Points, in no order, along strands that fork and pass close to each other.
Two points are linked if the straight distance between their rows is under 83.4. Some points are linked to none.
z_173: [11,-10,-9,-3,-21,21,20,3,-2,-24,13,6,7,-22,-37,-1,-20,13,-17,-2,27,1,48,-7,-8,-35,17,-14,16,6,-19,7,25,-9,-14,-10,20,18,18,-34,-16,-21,-5,-9,-21,26,-6,0,17,-19,13,6,15,-22,-14,5,6,-6,4,-22,18]
z_442: [41,-8,-13,-14,21,34,11,0,-24,-1,6,-5,-26,-5,-43,-8,-7,35,-23,-10,-23,2,32,-33,-21,23,-12,6,-76,30,-6,-4,12,16,17,14,-14,-10,30,1,-2,-1,8,-10,13,8,4,-20,-15,0,14,11,36,-41,-11,-22,25,17,-9,13,-3]
z_41: [-7,-17,19,-18,29,10,13,-19,-17,23,-6,15,-11,-7,16,10,10,0,-11,7,-44,-3,-11,-32,32,26,15,10,-31,27,-20,16,10,12,2,18,-24,30,1,11,-13,-3,11,18,35,-23,10,41,-11,-19,0,31,-8,7,2,-8,20,7,23,-5,-8]
z_579: [-45,8,2,6,0,-27,-12,-2,-1,5,-11,-2,14,9,41,11,12,-39,18,12,-10,-5,-30,26,12,8,-8,-3,16,-13,9,1,-21,4,21,12,10,-8,-23,-2,8,3,14,18,-10,-11,11,1,-18,13,-38,-14,-24,19,11,16,-5,-2,-4,6,-3]
z_469: [-18,22,-1,-4,-19,-18,4,17,8,-31,2,27,12,-14,-16,5,10,8,10,3,37,-5,-2,14,0,-15,-29,5,40,-37,7,15,17,-8,-19,-18,10,-22,-36,25,20,-11,-7,-12,-6,-11,-2,-7,-1,3,-24,-16,8,50,-5,-18,-25,-7,-7,8,17]
z_79: [-5,10,-7,-13,20,-1,5,3,-11,-45,13,16,-4,-26,-17,3,3,15,-12,-25,12,19,20,-27,-17,1,-17,12,-23,2,5,16,20,12,-22,-11,3,-17,-15,-11,31,1,2,-24,-2,7,-6,-12,-25,10,9,12,13,-35,-4,-5,-11,-13,0,20,-5]
z_622: [-25,-14,3,1,-3,-7,-24,-16,-11,19,-12,4,7,-6,7,23,2,-2,29,-2,-31,-5,-24,12,19,-19,4,-1,15,-3,12,5,1,-1,4,31,15,27,2,-13,1,-48,9,12,-1,32,-4,25,0,-8,-41,5,-26,7,2,22,-5,-12,24,-31,22]
z_915: [18,5,-1,13,-19,0,-13,-1,2,25,-25,-9,-21,20,23,-8,-11,-15,2,24,-15,-22,-19,19,-12,-18,3,-19,-5,15,13,-29,-25,13,24,44,-14,22,19,-12,-24,-9,-6,19,0,26,-11,7,24,-5,-26,-11,-6,-5,17,23,9,12,-12,-27,-3]
z_486: [-10,10,-1,22,-11,-35,-22,1,-9,22,-12,-15,-5,17,37,12,19,-37,11,8,-1,-7,-21,32,0,21,-5,-33,3,5,3,-19,-22,8,47,15,5,-13,0,-28,-11,25,6,22,-12,-4,2,-6,-26,16,-29,-21,-27,8,17,8,-2,-9,7,4,-7]
z_510: [20,30,1,22,-16,-32,-34,6,-4,37,-10,5,4,27,8,-1,16,-22,8,2,18,-8,-1,29,-34,23,3,-32,-3,-4,8,-9,-2,-3,42,11,-16,-34,19,-38,-5,37,0,12,-16,10,-5,4,-45,10,-18,-15,-25,-3,15,10,11,-34,13,11,6]
z_651: [11,8,-18,15,6,10,-17,3,2,5,14,11,2,-14,-39,-2,-19,6,7,1,30,-7,18,20,-23,-19,-1,-20,18,-31,12,4,31,0,-3,-24,-25,-33,2,-15,22,-7,-11,-10,-18,48,-24,3,-27,0,-13,-23,-14,-2,-12,23,-3,-33,26,11,32]
z_553: [-4,-25,11,25,13,19,11,-11,8,33,4,-12,11,15,12,-7,8,-5,2,-3,-10,8,-14,-4,47,-15,32,7,12,-15,-11,-11,-6,-28,11,16,20,32,2,25,-37,-19,-12,19,12,-26,10,14,61,6,3,2,-21,39,-16,-2,1,-2,-2,-22,15]
z_948: [20,-10,0,6,-18,12,29,4,19,-2,25,-9,-5,14,-16,-25,-26,23,-15,-12,18,4,37,-5,-2,-14,16,5,-12,5,0,-8,-3,-12,-8,-17,10,9,9,-6,-27,2,-5,8,-10,-20,-3,-25,51,14,45,-11,19,11,-1,-13,0,20,-27,-22,1]
z_727: [3,20,-24,24,-9,-8,-2,20,-2,-6,6,11,-16,-5,-12,-15,-14,-14,-14,2,26,-14,11,38,-16,-14,-1,-31,17,-27,25,-7,9,2,13,-18,-22,-26,-3,-7,5,23,-3,0,-21,13,-32,-10,-6,3,-8,-48,-5,7,-4,26,-6,-20,2,10,26]
z_349: [-22,1,14,-15,9,-25,1,-28,-27,22,-19,-16,-11,3,10,14,26,-17,21,11,-39,-5,-42,-7,9,28,-2,-6,6,25,1,-5,-1,5,-6,34,-9,9,9,5,6,-13,-5,11,20,20,19,29,-35,-10,-17,33,-22,-25,-1,7,11,3,31,7,-15]
z_431: [31,1,-7,-1,-10,15,-22,-4,9,11,-6,2,-16,-5,-12,0,-19,15,-6,3,-5,-6,2,8,-36,-11,3,-7,-10,14,-4,-15,11,0,2,18,-11,3,20,-15,4,-24,-11,-5,-1,61,-6,9,-2,0,-7,10,-7,-31,6,9,8,-21,5,-17,0]
z_347: [7,1,12,22,-4,0,8,19,21,-7,7,-7,-9,27,13,-12,-9,2,1,-4,10,8,-7,8,11,-22,5,25,13,-14,11,-12,-8,-20,11,-4,20,0,-11,33,-11,2,-2,7,-9,-27,-7,-17,49,14,1,-18,2,37,2,-9,-10,8,-24,-5,-4]
z_768: [-12,26,14,-10,2,-29,3,-7,17,-42,-5,32,13,0,1,-15,22,7,2,-18,38,15,13,-17,1,-2,-25,32,20,-19,6,17,7,6,-35,-33,16,-36,-41,25,13,13,9,-23,9,-27,4,-5,1,12,3,-5,24,37,-9,-29,-30,10,-6,25,-19]
z_636: [9,-5,3,8,-9,-14,-1,-10,2,29,-21,-27,-22,28,28,-4,2,-27,6,31,-28,-23,-41,22,-1,1,5,-19,-2,23,10,-20,-33,4,23,35,-15,19,17,1,-19,6,-7,21,-4,5,3,0,8,0,-16,-3,-9,-4,11,14,13,24,-16,-8,-10]
z_689: [13,-6,-8,0,-22,12,21,10,-2,-26,16,4,3,-23,-37,0,-21,17,-5,0,38,2,36,3,-8,-33,12,-14,20,-8,-10,12,32,-16,-20,-16,9,4,15,-28,-1,-15,-14,-13,-21,32,-9,2,8,-12,14,0,19,-22,-17,11,-4,2,3,-6,22]
z_935: [2,-18,-18,-9,-18,26,21,-4,6,-19,14,0,16,-17,-39,-2,-23,17,-23,-6,23,-3,59,-18,-3,-31,17,-10,17,5,-28,7,13,1,-12,-3,26,24,11,-25,-32,-22,1,-8,-10,4,4,-3,26,-22,16,3,5,-6,-12,-3,17,-4,-8,-28,13]
z_244: [-9,31,-22,1,1,-22,10,19,-1,-39,13,10,-5,-20,-3,-9,2,-19,-6,-6,36,3,3,31,-13,14,-15,-4,4,-28,23,6,3,-2,-20,-48,-12,-42,-20,9,30,28,-5,-19,-11,-7,-7,-24,-19,29,21,-25,15,-4,-9,-14,-4,10,-22,24,7]
z_145: [-39,6,1,-6,9,-13,-14,1,7,-2,-12,2,11,5,35,8,2,-26,16,10,-14,0,-28,15,5,7,-7,15,18,-13,12,-1,-17,1,6,3,4,2,-21,11,15,-5,7,4,-4,-12,9,-3,-6,12,-24,1,-13,10,14,6,-7,2,1,7,-6]
z_718: [-8,16,-2,9,-27,-19,7,22,17,-26,10,20,-3,-4,-11,-2,3,8,6,4,35,-5,-4,26,-1,-23,-21,-1,37,-35,9,9,12,-9,-4,-12,11,-18,-25,25,12,2,-4,-2,-14,-15,-8,-9,14,0,-20,-30,2,56,-12,-11,-16,-5,-20,8,16]
z_255: [31,-7,-1,13,-15,32,9,12,16,25,6,-6,-12,25,11,-17,-24,7,-12,1,0,-3,15,-1,-1,-21,20,-7,-2,5,7,-22,-21,-11,10,4,1,26,16,-3,-31,-8,-12,17,-2,-11,-9,-14,65,4,16,-5,14,14,13,-7,10,16,-19,-31,-1]
z_494: [19,-1,1,0,-6,11,-29,-9,4,14,-14,-7,-16,-1,-13,7,-11,19,2,4,-18,-5,-13,0,-25,-6,1,-4,-13,26,-5,-17,3,3,7,26,-8,3,25,-5,2,-25,-9,-5,12,54,2,10,-8,-5,-4,18,-11,-33,9,6,11,-17,9,-11,-3]
z_235: [33,-1,-7,9,-19,21,4,16,11,16,-4,0,-22,21,13,-15,-26,2,-16,10,-8,-10,6,9,-21,-21,12,-8,-8,12,14,-27,-23,-4,10,11,-11,23,17,-10,-21,-10,-13,15,-5,10,-15,-15,54,5,7,-6,20,-3,20,0,9,15,-21,-29,0]
z_400: [20,-12,-4,-16,36,29,16,-3,-16,23,-15,-3,-16,4,19,-3,16,11,-7,11,-31,2,0,-29,18,42,2,17,-61,20,-1,-2,19,19,4,-12,-28,-4,1,12,-4,23,22,9,-3,-44,-9,-3,-17,-22,24,16,27,-1,-9,-23,9,30,-12,12,-32]
z_290: [6,-1,-1,5,-33,-2,28,16,16,-37,19,-4,4,-31,-50,-8,-21,32,-1,1,51,-1,30,7,11,-20,-3,-2,20,-17,1,24,27,-14,-29,-32,8,-3,5,-21,-13,15,-10,-25,-10,-6,5,-6,10,-3,34,-13,42,-5,-14,8,-10,23,-20,3,21]
z_910: [0,-26,1,0,2,24,33,-11,13,1,20,-20,16,3,-15,-19,-12,32,-10,-12,12,14,47,-19,12,4,5,11,-30,5,-18,5,1,20,-5,-10,7,9,-3,10,-15,-4,4,-4,7,-31,11,-21,31,-1,30,-6,4,19,-17,-21,-4,8,-14,-14,4]
z_51: [5,13,9,11,-16,-15,9,24,22,-24,12,6,-10,12,5,-7,-5,1,3,2,22,3,-2,18,-2,-20,-7,22,24,-21,14,-3,-2,-16,0,-10,12,-10,-17,25,5,-1,-1,0,-12,-21,-8,-15,32,12,-7,-24,4,45,1,-12,-12,7,-25,1,2]
z_128: [12,-3,-12,8,-4,11,-4,4,-1,-8,14,10,-1,-22,-31,3,-17,16,9,1,28,0,21,17,-21,-25,3,-19,18,-17,1,5,36,-5,-11,-14,-16,-20,6,-17,26,-18,-9,-9,-19,58,-18,7,-15,-8,-13,-4,-9,-9,-11,15,-5,-26,21,2,26]
z_230: [25,-1,-4,10,-17,15,-14,8,7,26,-17,-2,-14,13,15,-7,-16,-4,-7,18,-15,-15,-6,12,-13,-25,10,-13,-6,14,8,-30,-22,5,16,35,-12,31,22,-11,-22,-17,-11,14,2,25,-11,3,40,-3,-15,-7,7,-5,20,13,7,9,-10,-36,2]
z_434: [-18,29,-18,3,-6,-26,0,29,7,-17,6,6,3,-3,40,-2,12,-33,1,-9,21,10,-8,36,-21,21,-14,-3,-1,-16,11,-8,-22,-6,17,-37,-10,-36,-18,15,24,43,1,-2,-15,-25,6,-26,-16,21,-3,-44,9,23,6,-13,-9,8,-26,23,-1]
z_624: [5,-3,0,2,-21,-2,19,15,6,-44,18,-2,9,-41,-58,0,-14,35,0,-5,51,6,30,5,12,-22,-9,-2,12,-17,-8,33,33,-9,-31,-36,8,-8,-1,-25,1,10,-13,-34,-10,5,7,-3,-10,-7,27,-10,40,-19,-15,15,-14,12,-12,12,23]
z_700: [34,3,13,-13,-5,-11,5,-6,-19,23,-20,-30,-21,2,0,5,19,-8,-2,21,-37,-15,-30,-32,12,32,12,2,-39,38,-26,-25,-2,-4,4,43,-24,8,29,19,-8,9,9,10,27,6,6,24,-35,-17,24,32,2,-40,-5,5,23,25,23,11,-16]
z_676: [-15,-16,4,-4,-5,9,-25,-3,-6,3,-10,5,12,-10,-6,22,-4,7,14,-9,-18,12,-7,5,10,-21,0,1,17,-2,-4,5,5,-5,-7,16,17,27,7,-13,9,-48,3,1,5,30,-4,13,4,-9,-28,14,-17,-1,11,10,-9,-18,27,-29,19]
z_330: [4,-23,20,-9,23,16,20,-22,-7,36,3,9,0,-4,13,5,5,4,-15,6,-39,-6,-11,-28,36,25,20,5,-33,23,-24,11,5,10,7,16,-24,31,3,19,-18,-6,3,20,34,-23,8,31,15,-10,8,30,-12,15,5,-8,20,5,16,-17,-3]
z_475: [-11,-1,20,-21,14,-18,1,-21,-31,16,-20,-5,-14,-3,10,12,29,-12,9,4,-41,-4,-32,-28,12,32,4,0,-6,34,-9,1,2,5,-10,38,-14,13,10,10,1,-2,5,11,28,6,13,37,-39,-24,-5,42,-12,-30,-4,7,13,8,34,19,-17]
z_19: [12,-7,2,5,-27,1,31,3,22,-14,26,-10,-1,0,-25,-23,-23,27,-18,-10,31,4,41,-5,0,-17,10,11,-2,0,-3,1,9,-13,-19,-25,14,7,5,-15,-26,6,-2,-2,-12,-20,1,-13,34,9,42,-15,30,11,-5,-6,-1,19,-25,-17,7]
z_272: [-30,-5,-3,-26,48,7,-20,4,-13,-30,-16,31,5,3,8,15,24,12,10,-18,-15,25,5,-44,-2,-5,-26,18,-8,-7,2,29,4,31,-26,-16,14,-3,-24,5,33,11,24,-28,16,-19,4,13,-41,-9,-2,21,4,-4,-14,-14,-25,-5,12,27,-15]
z_491: [1,17,-5,25,-15,-32,-23,10,-3,18,-11,-5,-8,19,29,6,13,-31,3,2,11,-7,-8,37,-17,19,1,-32,2,1,5,-16,-17,6,46,15,-7,-25,10,-33,-11,36,6,15,-20,2,-6,-7,-27,11,-19,-27,-23,5,19,11,1,-18,2,9,0]
z_733: [-20,-1,0,-21,29,8,-8,5,-12,-31,-1,22,0,-13,-5,11,9,15,-1,-19,-5,26,15,-35,-5,-2,-21,19,-12,1,6,17,10,25,-18,-6,12,1,-17,0,30,0,14,-24,14,-7,-2,-2,-26,-6,-5,18,2,-19,1,-10,-22,-11,12,15,-9]
z_282: [-9,-11,18,-24,24,-11,11,-16,-30,20,-19,10,-17,-4,11,14,20,-4,-3,4,-46,-7,-21,-34,22,26,10,5,-21,34,-19,13,9,10,0,32,-21,26,9,9,-6,-2,12,12,31,-11,9,43,-34,-26,-2,43,-5,-15,-2,0,17,7,31,13,-14]
z_661: [-17,4,-3,-20,15,1,-14,-4,-10,-6,-17,-4,-2,-3,19,13,7,-5,6,-6,-19,14,-19,-9,-6,22,-13,13,3,8,8,-7,-2,8,-4,7,-6,1,-6,3,21,1,-1,-10,9,1,4,-2,-17,4,1,20,-1,-28,18,0,-3,-4,8,13,-22]
z_47: [3,-16,17,24,6,17,4,2,16,15,3,-11,2,26,13,-8,-7,2,1,0,-5,8,-10,1,25,-18,16,15,13,-12,3,-14,-13,-25,11,3,16,20,0,24,-23,-15,-7,15,2,-30,2,0,55,12,4,-4,-6,36,-1,-4,-6,3,-10,-17,6]
z_647: [-14,14,13,-3,23,-15,-6,-12,14,-25,-7,18,21,19,17,-19,24,6,4,-20,23,21,5,-26,2,3,-20,41,5,-15,10,11,2,11,-32,-39,21,-31,-34,34,11,25,14,-17,13,-38,0,-9,1,7,10,-3,26,29,-17,-27,-32,15,-7,28,-32]
z_840: [11,1,-1,10,-37,-1,35,10,25,-25,25,-10,5,-14,-41,-22,-23,29,-11,-2,50,1,34,4,6,-19,6,11,19,-11,-3,14,20,-18,-21,-29,15,-1,3,-14,-32,14,-8,-14,-14,-15,9,0,28,-3,42,-20,44,17,-13,3,2,21,-31,-6,15]
z_182: [1,-14,1,-8,-1,16,-7,1,-8,-18,9,12,0,-19,-26,12,-10,26,-9,-15,-4,18,19,-16,-10,-14,-3,0,-5,12,-13,13,10,-1,-5,5,17,19,10,-15,10,-29,-1,-12,5,25,-1,-1,-1,-5,-6,19,-5,-28,2,-8,-7,-25,21,-14,7]
z_153: [22,-10,14,-16,0,5,7,-7,-7,33,-20,-26,-8,15,21,-6,4,-12,-9,19,-33,-17,-32,-9,12,32,7,8,-24,25,-5,-17,-13,-7,12,13,-25,11,12,18,-8,21,-3,16,4,-25,-3,-5,8,-4,25,21,17,-20,17,-7,13,36,-3,6,-21]
z_315: [-20,6,7,-15,34,-6,-12,-7,9,-21,-10,21,23,15,29,-6,29,-2,9,-12,5,18,-6,-31,4,8,-21,33,4,-15,9,10,-1,19,-33,-38,20,-20,-31,25,20,30,18,-16,9,-39,-2,-3,-15,2,12,8,17,18,-13,-20,-30,10,-6,28,-34]
z_960: [-4,11,-15,-21,11,-2,-12,-1,-6,-9,-11,-5,-2,-13,15,6,8,-2,1,-14,-5,17,-12,-7,-26,32,-17,11,-7,12,6,-13,-1,4,-2,-2,-10,-21,-7,-2,26,13,-1,-17,1,5,1,-17,-23,13,12,14,8,-35,10,-7,2,-7,-2,21,-19]
z_673: [7,14,-9,-9,4,-5,11,2,-5,-48,17,10,-9,-28,-21,-4,-4,9,-14,-21,22,9,15,-4,-15,8,-12,9,-17,-7,16,11,20,5,-28,-29,-4,-26,-12,-13,25,13,-4,-23,-10,10,-12,-20,-15,26,26,-1,19,-35,-6,0,-6,3,-17,21,-1]
z_223: [-8,4,6,19,3,-12,0,12,21,1,1,-18,-6,28,45,-2,-1,-27,12,2,-14,-11,-30,30,7,0,3,10,6,-4,6,-10,-37,-7,31,2,3,-9,-10,20,0,22,3,17,-18,-25,6,-19,28,10,-13,-25,-5,30,12,15,3,12,-31,10,-18]
z_210: [9,19,-21,23,14,5,-25,4,0,14,15,10,10,-4,-41,-9,-15,-5,1,0,33,-17,19,23,-25,-8,-2,-21,14,-31,24,2,18,-2,1,-33,-30,-42,-1,-13,16,12,-4,-9,-20,33,-22,3,-47,1,-8,-24,-16,-7,-7,28,10,-36,28,19,30]
z_876: [2,-38,7,4,12,39,19,-20,-1,32,16,-9,24,-5,5,0,0,9,-6,6,-26,7,7,-20,40,1,25,-9,-8,2,-30,13,-5,-5,1,13,5,37,3,13,-27,-18,-4,16,27,-12,9,16,43,-11,8,16,-26,24,-8,-7,15,-8,8,-26,5]
z_878: [-4,-29,0,3,1,41,8,-14,5,13,6,-14,28,-2,-13,3,-8,9,-4,1,-14,9,21,-20,30,-14,17,-3,15,-3,-21,7,-7,-6,-4,7,28,33,3,3,-28,-29,3,-1,15,-11,5,7,39,-20,0,12,-24,20,-8,-8,8,-12,9,-31,9]
z_944: [3,-37,-8,-6,-2,44,8,-7,-8,7,11,-6,16,-10,-21,6,-16,17,-15,-3,-17,7,38,-21,14,-13,10,-16,-6,10,-29,12,-9,6,-2,8,20,37,14,-13,-17,-24,5,-6,17,1,5,-2,23,-18,2,13,-14,-5,-6,-16,11,-11,13,-26,2]
z_27: [24,30,-11,16,-1,-18,-33,4,5,36,1,1,8,11,-12,-2,-1,-14,7,4,21,-11,2,22,-47,24,1,-22,-6,-16,11,6,0,-2,21,-6,-31,-33,21,-31,2,26,-3,0,-22,22,-1,5,-60,5,-11,-12,-23,-10,9,15,17,-37,11,13,11]
z_669: [-17,32,13,-5,-15,-27,8,2,14,-42,1,34,14,-17,-15,-5,20,16,10,-9,44,9,9,-5,5,-5,-27,20,37,-29,3,20,14,2,-33,-30,13,-31,-41,22,18,2,-4,-21,3,-17,6,-4,2,6,-14,-5,24,44,-5,-29,-30,-1,-4,21,2]
z_839: [-31,5,4,-16,14,-4,-15,1,0,-13,-10,10,16,-2,23,16,7,-9,10,0,-13,11,-15,-5,4,3,-9,23,18,-12,9,1,-4,8,-11,-5,9,1,-20,11,23,-7,3,-8,6,-5,4,-3,-7,6,-7,14,-9,-3,14,1,-19,-5,9,7,-7]
z_455: [-2,25,-8,-7,-4,-15,15,7,-1,-45,15,12,-4,-26,-17,-7,0,-2,-11,-15,31,3,10,7,-8,5,-14,7,1,-21,16,11,17,3,-31,-37,-5,-32,-19,-2,27,14,-4,-26,-9,-2,-7,-18,-14,29,26,-11,20,-21,-5,-4,-8,14,-18,22,3]
z_62: [-16,11,2,16,6,-19,2,21,20,-8,4,-10,0,26,51,-6,8,-34,14,-3,2,0,-28,28,0,10,-5,13,4,-9,2,-18,-33,-8,25,-13,6,-24,-20,31,12,36,0,12,-15,-34,12,-25,12,13,-14,-32,0,35,5,5,-3,15,-30,14,-22]
z_738: [-19,0,12,-10,2,-32,6,-28,-26,32,-17,-16,-7,14,17,12,22,-32,21,19,-37,-15,-46,7,14,18,2,-10,7,23,9,-6,-11,-2,1,37,-10,21,8,4,-4,-16,-7,21,7,12,14,22,-17,-1,-23,24,-21,-12,4,6,9,10,16,-2,-10]
z_663: [23,0,-8,1,-8,12,-14,-1,0,-4,10,11,-10,-18,-21,5,-20,16,0,-1,13,3,18,14,-30,-17,8,-8,5,-1,-4,-2,23,-5,-7,-1,-10,-8,14,-18,15,-27,-12,-5,-13,61,-8,7,-2,-1,-9,6,-8,-18,-1,10,0,-27,14,-10,14]
z_593: [-30,-1,0,-26,40,-1,-20,-5,-3,-17,-17,18,17,13,32,8,28,-2,10,-11,-12,19,-15,-35,4,11,-22,19,4,-12,4,13,-3,18,-28,-26,14,-6,-26,14,31,22,16,-17,14,-27,2,8,-32,-4,5,19,8,4,-8,-11,-26,5,2,32,-29]
z_405: [-28,-4,13,-3,3,-22,-3,-25,-15,25,-14,-8,-2,19,23,12,14,-29,23,19,-39,-21,-44,18,18,-3,2,-5,14,6,15,1,-15,1,9,36,2,22,4,0,-5,-25,0,27,0,8,7,17,-3,-1,-32,4,-24,4,5,17,7,4,5,-12,-1]
z_329: [-17,34,-30,7,-4,-23,5,27,1,-31,11,9,0,-11,13,-11,6,-30,-4,-5,31,4,0,39,-21,17,-13,-12,2,-26,17,3,-6,-6,-2,-45,-10,-42,-19,14,25,39,-5,-13,-14,-17,-1,-24,-24,23,10,-40,14,10,-4,-14,-5,7,-25,25,14]
z_515: [-2,-2,1,9,-1,-9,-5,1,11,13,-8,-17,-12,26,41,-2,-5,-24,7,15,-20,-19,-34,28,1,-1,2,-2,6,5,10,-14,-38,2,26,20,-7,7,0,5,-11,10,-3,18,-15,-10,1,-15,22,8,-15,-15,-3,12,19,13,6,16,-24,-4,-14]
z_406: [18,1,9,-6,0,10,-18,-7,-11,15,-15,-16,-13,-2,-16,10,2,20,-4,7,-30,-9,-22,-23,-12,17,-5,4,-20,35,-12,-14,-4,6,11,32,-6,1,24,10,3,-12,-2,-7,26,28,8,13,-23,-10,6,29,-3,-47,7,1,18,-7,18,7,-15]
z_361: [-21,19,-10,1,1,-24,-2,26,16,-9,1,1,4,9,47,-2,6,-32,8,-4,9,7,-20,30,-16,23,-13,5,-1,-6,6,-16,-32,-2,23,-27,-2,-28,-18,14,21,39,3,4,-15,-29,11,-26,-9,21,-7,-34,5,23,10,-5,-9,15,-25,20,-16]
z_697: [-4,-20,-13,-3,-13,26,28,-11,17,-12,16,-16,25,-7,-36,-8,-22,25,-21,-4,26,0,58,-19,7,-28,16,1,23,0,-31,3,10,3,-9,1,30,18,2,-11,-39,-24,5,-4,-1,-10,6,-2,35,-26,18,1,-5,17,-16,-7,15,-3,-14,-30,8]
z_767: [-5,-27,20,13,15,22,13,-21,0,37,9,0,17,6,13,1,11,-1,-1,-3,-28,3,-15,-15,48,-2,32,4,4,-4,-15,3,1,-20,5,18,6,32,1,21,-26,-23,-8,23,24,-24,12,21,46,0,2,13,-24,30,-4,0,3,-13,5,-22,12]
z_85: [32,1,10,-6,-3,7,-10,-3,-13,21,-16,-21,-18,2,-16,10,7,12,-8,18,-38,-21,-23,-31,5,20,5,3,-34,42,-22,-15,-2,2,12,38,-16,11,30,21,-8,-2,4,1,36,22,7,20,-25,-19,18,31,0,-46,0,8,28,9,19,8,-8]
z_937: [14,27,-12,18,4,-14,-35,6,-3,32,4,10,16,11,-22,-7,-3,-13,4,-4,25,-15,12,22,-38,16,1,-20,4,-29,18,13,3,-6,18,-22,-29,-35,13,-25,11,28,-3,0,-27,22,-9,3,-61,0,-10,-25,-18,-8,5,23,12,-41,20,18,21]
z_118: [-28,-5,7,1,2,-19,-21,-22,-10,19,-15,-2,3,3,16,17,8,-21,23,12,-27,-13,-37,21,16,-9,-1,-4,15,-1,14,1,-9,6,9,34,6,17,-4,-12,-2,-32,9,17,-3,20,-3,16,-5,0,-44,-3,-30,4,5,22,2,-7,15,-18,8]
z_989: [8,-31,-7,-9,3,37,-3,-2,-19,1,7,4,0,-16,-33,8,-15,26,-14,-11,-16,14,35,-25,-3,-6,3,-11,-27,23,-27,15,0,10,6,17,14,33,20,-14,-3,-24,5,-12,20,14,14,0,0,-12,-1,18,-3,-27,-10,-18,11,-20,25,-11,4]
z_299: [-34,6,5,12,2,-34,-6,-12,-6,20,-2,-9,3,16,43,10,18,-45,18,12,-17,-15,-36,29,17,13,-4,-23,11,2,9,-8,-29,6,29,19,14,-4,-15,-16,-2,9,7,31,-11,-13,11,-1,-16,9,-43,-16,-30,20,6,19,-1,0,0,2,-9]
z_986: [25,-17,1,2,-8,26,21,-2,14,17,14,-14,-4,25,-3,-24,-21,22,-19,-8,3,1,29,-9,6,-2,16,-3,-21,8,-4,-15,-14,-3,4,-11,6,17,12,1,-31,-3,-5,11,1,-21,-8,-23,60,11,39,-5,8,10,7,-18,3,20,-22,-24,-3]
z_171: [8,-8,-1,3,-8,2,14,9,-2,-45,20,8,3,-35,-47,10,-13,30,-3,-8,39,7,30,0,-3,-22,-1,-9,10,-10,-4,27,34,-10,-26,-26,6,-13,0,-28,18,-8,-9,-23,-16,29,-5,-4,-14,-1,16,-2,15,-31,-15,8,-16,-4,4,10,20]
z_787: [-10,-23,1,-13,-2,19,-16,3,-12,-9,4,7,16,-20,-21,17,-5,15,3,-13,-12,22,9,-7,0,-23,4,0,9,6,-19,16,8,-2,-5,13,27,27,7,-14,11,-40,2,-9,5,25,-1,11,0,-18,-17,20,-14,-14,6,-5,-8,-26,31,-22,9]
z_167: [35,-5,8,-18,-1,-2,8,-7,-14,32,-20,-29,-18,5,18,0,16,-15,-8,20,-32,-15,-32,-27,17,40,8,4,-42,34,-14,-24,-7,-8,5,23,-31,8,21,20,-6,21,6,16,9,-22,-6,6,-13,-12,29,27,21,-31,8,-3,13,36,4,9,-24]

A fork is a point with three links, a tip a point with one. Leave the first point through the second and follow the links. Name the first fork or tip that comes.
z_85; z_700 => z_153
z_145; z_839 => z_960
z_622; z_118 => z_330
z_290; z_624 => z_697

Name the points in between on the shortest way along the links from the first point to the second, in order.
z_989; z_118 => z_182 > z_787 > z_676 > z_622
z_361; z_244 => z_434 > z_329
z_47; z_315 => z_347 > z_51 > z_718 > z_469 > z_669 > z_768 > z_647
z_944; z_47 => z_878 > z_876 > z_767 > z_553
z_27; z_661 => z_510 > z_491 > z_486 > z_299 > z_579 > z_145 > z_839
